Each row is a point on a landscape with many peaks, with its height.
A climber steps from a point to the highest of its 2 nearest points, and stops where none of them is higher. Distance is the straight distance between rows; heights are no part of it.
beniv: [144 133 126  83 129 128 143  82  86 211 103 137 117  79 129 133 150 137
 155 101]  height 589
Bafen: [126 131  68 150  86 147 118 166 110 163 143  90 144 126 124  71 141 125
 120 143]  height 165
kero: [ 98 116 101 134 115 152 160 111 169  66 102 108 157 126 125 169 136  69
 119 147]  height 290
lole: [120  85 218 146  91 140  62 100 112 112 170 147 164  99 111 105 155 192
 123 133]  height 370
posi: [133 129  86 103  95 137 109 172 152 161  69 134 135 145 126 157 103  77
 185 139]  height 649
val: [174 177 116  75 138 140 108 184 150 160 137 152 101 145 114 111 105 126
 112  54]  height 234
lobul: [109  68 117 168  97 139 184 109 120 136 127 135 139 129 134 152 106 120
  70 124]  height 313
bor: [122 162 133  95 137 157 145 140 123 105  78 146 115 134 110 134 134 104
 117 119]  height 670
temim: [102  93 143 102 124 123  72 111 193 115 100 126 128 134  87 168 149 129
 121 172]  height 642
Dopav: [ 92 112 130 202 145 129 154 143 118 113  92 100 128 175 106  89 107 114
 106 130]  height 125
nemif: [149 121 100 111 150 138 115 110 110 150  89 146 111  60 113  96 104 126
 179 100]  height 618
rodip: [117 109 111 140 163  91 142 153 151 109 157 142 101 150  95  68 140 127
 138 129]  height 43
futiv: [158 134  75 138 169 113 125 166 158 117 109  98 137 175 171 120 120 109
 151  77]  height 269
Zugov: [138 102 118 143 161  89 110  87 118 115 131 113  73 151 110 188 122 176
 104 132]  height 107
Teb: [135 145 110 128 173 136 149  70 116 115 122 141 105 131 155 171  97 164
 137 120]  height 101
fuzu: [161 172 103 126 169 140 171  46 116 154 159 102 151 104 150 158 108 131
 165 118]  height 96
nif: [132 102 209 148 167 195 116 145 133 122 110 172 139 101  75 148 169  97
 111 112]  height 680
regag: [ 78 115 157 149 166 100 106 124 152 113 102 152 151 165 146 134 194 131
  83 139]  height 136
Fosof: [153 164 110 172 138 178 145 134 137 136 138 171 135 142  92 151 113  87
 151 116]  height 444
Revu: [160 102 141 159 153  89 104  65 117 102 175 111  92 110 120 119 104 122
 169  90]  height 66
muvo: [ 98 114 124 130  65 122 179 104  95 133 139 151 139 135 127 155  93 191
  72 142]  height 327
sol: [126 146 130 106 142 108 124 124 168 106 137 100  96 147 114 116  96  83
 183 183]  height 58
pirud: [103  87 152 144 132 119 130  67 125 115 125 141 169 120 157 148 185 113
 106 138]  height 142
zodu: [161 199 141  74 187 128  96 129 117 118 113 129 126 109 150 127 142 126
 165 102]  height 249
gofo: [134 185 142 141 104 152 105 139 117 164  86 177 169 179 122 109 150  72
 109 132]  height 597
biv: [133 153 109  82 157  81 112 120 147 147 128 135 140 136 138  79 163 111
 136  50]  height 604
des: [ 97 116 184 101 130 113 139 100 170 117 155 146  89 182 141 160 140 106
 109 174]  height 651
Sirit: [150 132 154 110  50 151 126  92  87 128 154 108 134 117 155 161 154 113
 100 142]  height 535
nom: [185 107  69 139 141 169 116 152 119 156 118 115 103  90 153 141  71 145
 156 143]  height 185
Dador: [140  83 120 138 146  81 143 103 122 128 183 100 129 102 184 102  88 132
 172  87]  height 70
Zuf: [ 81 163 160 102 103 113 153  97 110  66 145 120 117 168 167 138  79 182
 105 130]  height 584
tel: [145 125 133 121 124 133  89 189 129 161  89 119  91 111  97 165 141  90
 142 201]  height 582
paz: [131 156  86 164 119  99 149 113 148 154 108 163 146 125 122 126  65 112
 104 148]  height 532
sif: [134 117 155 161 163 182 135 160 105 143  95 147 142 124 130 137 180  73
 147 132]  height 658
namop: [111 113 205 133 122  71 150 101 127 109 165 140 121 145 172 125 122 101
 123 143]  height 629
nivik: [134 162  88 107 163  94 116 127  95 142 136 138 135  82 110  72 162 175
 138  72]  height 628
pib: [135 157 141 126  74 124  94  80 105 122 101 128 166 153 146 132 142  84
  84 136]  height 562
Pep: [161 179 106 100 127  80 113 133 149 158 139  61 114 115 132 131 108 106
 140 124]  height 86
vobil: [ 87  91 154 206 129  96 111 138 141 109 143  99 102 180  71 109 125 153
  87 133]  height 119
rosez: [139 132 131 153 129 223 120 123 148 121 124 172 171 155 113 177 149 112
 110 132]  height 427
Gud: [153 179 131 153 168 134 125 131 142 102  94 160 144 127 114 163  74  69
 176 101]  height 462
lan: [102  98 120 128  83 109 173 158  97  94 161 125 137 115 176  87 134 202
 112 112]  height 630
gego: [168 151 127 155 190 104 173 165 150 148 122 146 121 137 131 142  84  58
 154  87]  height 481
likiv: [118  77  98 142  89 124 104 139 118 148 111 132 160 128 149  64 125 100
 105 111]  height 156
biduz: [146 171 107 121 174 141  81 153 129  93  90 117 135 165 167 117 124 139
 162 124]  height 258
lasef: [140 119 153  98 124 116  70 106  97 122 103 121 109  74 134  93 150 109
 167 147]  height 653
nop: [107  71 143 110 113 108  92 107 100 119 107  65  99 123 160 101 146 137
 150 162]  height 686
vufes: [115 145  85 145 148 108 153 134 171  72 148 101 131 161 155 128 126  84
 118 123]  height 279
kon: [122 147 143 168 125 135 123 158 117 147  70 134 144 184 138 162 144  57
 124 144]  height 627
zedom: [113 124 116 177 118 117 101 124 130 100 140 105  78 143  72 146  93 186
 111 147]  height 113
Sug: [ 84 117 192 138  88  89 142 125 150  53 173 133 132 140 151 129  97 158
  92 145]  height 605
rufoz: [167 134  86 137 113 172 138 141 121 179 138 108 135 141 173 122 108 100
 136 137]  height 175
lubi: [ 75  58 200 131 115 117  92 138 116  98 142  93 183 104 128 112 172 206
 100 135]  height 359
pur: [108  94 159 178 113  96 131 122  96 126 151 148 116 103 117 115 162 165
 122 132]  height 678
bidi: [123 126 163 127 147 132  85 179 174 109  68 118 130 130  71 191 166 102
 118 185]  height 609
buvak: [143 175 115  75 138 163 163 138  96 149  94 172 105 127  95 179 184 127
 109 118]  height 699
sugop: [146 101 127 102 141 110 114 149 117 116 196 120  90 132 150 112 119 183
 128 123]  height 634
Nagi: [115 157 116  98  93 136 221 139 109 130 158 100 128 108 128 104 104 121
 113 121]  height 495
bib: [153 136 142 129 100 103 141 154  91 120 185 148 129 124 170 122 172 188
 123 122]  height 650
lizov: [150 157 116 103 107  93 106 111 177 202 195  72 137 114 146  91  84 144
 169 113]  height 79
Pavob: [ 86 107 103 139 161 114 125 152 175  83 152 120 121 126 125  99 126 165
 114 174]  height 47
Niruv: [ 94 135  99 145 141 129 114 124 184 127 144 134 112 172 110  87  82 141
 146 202]  height 52
tipur: [ 67 101 128 167  84 136 180 105  82 116 121  96 167 112 123 139 142 197
  99 146]  height 340
Lipeb: [112 126  99 135  97 134 108 149 172 150  60 171 152 112 117 128  56  98
 148 166]  height 583
tinim: [142 162 185  97 155  77 158 113  96 183 137 140 108 127 111  91 147 139
 142  77]  height 635
Zito: [ 99 113  98 121 152 153 136 190 139 124  46 134 127 134 118 143 131 103
 166 141]  height 705
Vos: [125 125 135 167 152  81 137  96  74 167 141 146 115 118  94  87 150 152
 145  81]  height 654
zagom: [134  87 163 121 144 140 117 123 111 132 130 159  89 111  73 125 172 119
 125 132]  height 703
vif: [129 146 147 126 105 138 124 136  88 127 101  97  97  84 103 167 126 122
 111 185]  height 617
pipan: [ 83 138 149 168 176 113 112 123 112 127  71 141 134 172 126  73 146 129
 130 128]  height 130
lum: [104  81 165 102  97  99 131 150 114  92 174  92  76 114 148 116 135 171
 148 173]  height 657
Pama: [151 178 112 129 127 113 146 130  60 136  96 134 158  46 136 128 127 104
 102 115]  height 620
rero: [130 118  92 135  93 147 185 108 134 133 117 120 140 155 126 173 144  76
  89 140]  height 302
Lofo: [129 129 148 108 132 105 109  77 146 105 160 138  89 144  93 114  95 138
 187 140]  height 62
konom: [148  72 177 144  98 185  54  96 153 109 166 141 156 116  76 122 129 158
 107 105]  height 382
maba: [157 132  87 162 185  95 171 124 157 162 132 147 135 135 168 132  56 113
 107 110]  height 502
gane: [159 126 144  81 162 113 164 122 125 206 125 150 104 128 156 129 139 126
 129 114]  height 613
tozod: [117  66 119 160 116 186  91  95 163  86 144 132 148 139 117 104 118 167
 113 100]  height 396
Buzu: [184 141  70 123 143 157 107 216 135 129 119 163 142 100 122 165 103 104
 193  85]  height 210
Nefup: [114  88 102 146  81 115 109 127 140 112 139 114 180 121 156 116 186  88
  89 145]  height 148
funid: [179 111  88 154 136 204  79 167 156 111 122 158 112 111 112 173  95 139
 160 119]  height 197
binel: [ 70  63 145 157 132 143 136 130 120 101 134  79 170  97 122 110 123 216
 120 143]  height 350
ladun: [161 226 144  49 156 150 126 175 122 140 111 115 107 117 116 126 151 135
 133  60]  height 243
gen: [117 150  98 137 113 141 152 115 105 112 114 121 151  52  95 132 123  95
 131 149]  height 652
zez: [ 98 118 133  86 111 112 120 146 171 113 109 149 107 165 130 135 145 102
  83 195]  height 683
felez: [193 170  91 100 108 194 108 212 152 176 144 132 129 142 118 142 114 104
 153  62]  height 223
mizes: [117 132 117  73  67 144 197 117 111 133 165 135 138 103 174 145 151 142
 108 153]  height 513
Zar: [161 216 101 100 149 121 156 101 123 143 122  69 138 130 130 174 114 121
 148 110]  height 92
gudur: [106 101 120 136 103 179 112 106 158 118 167 158 160 166 123 116 151 144
 105 154]  height 410
Bodak: [143 128 127 113 123  55 135 115 140 189 178  86 125 113 173 102 130 162
 152  74]  height 74
Fezu: [109 136 136  85  91 157 147 118  98  96 144 106 146 153 182  92 106 182
 116 123]  height 607
Zenun: [124 128 155  88 123 141 163 136  96 137 151 163  78 124  82 162 182 146
  81 148]  height 726

Call two points neighbours if one is among the 2 nearest of the other. Go from one point of each pair to the other, from neighbour to neighbour, staying as high as possible. Name the lowest point that can't be avoided.
nop / zez => Zuf
bib / nop => sugop
Zito / Zenun => bor

Where does a climber stop that starts at each point below?
Sirit => Zenun
felez => Zito
Dopav => Zito
rosez => Zito
Niruv => Zito
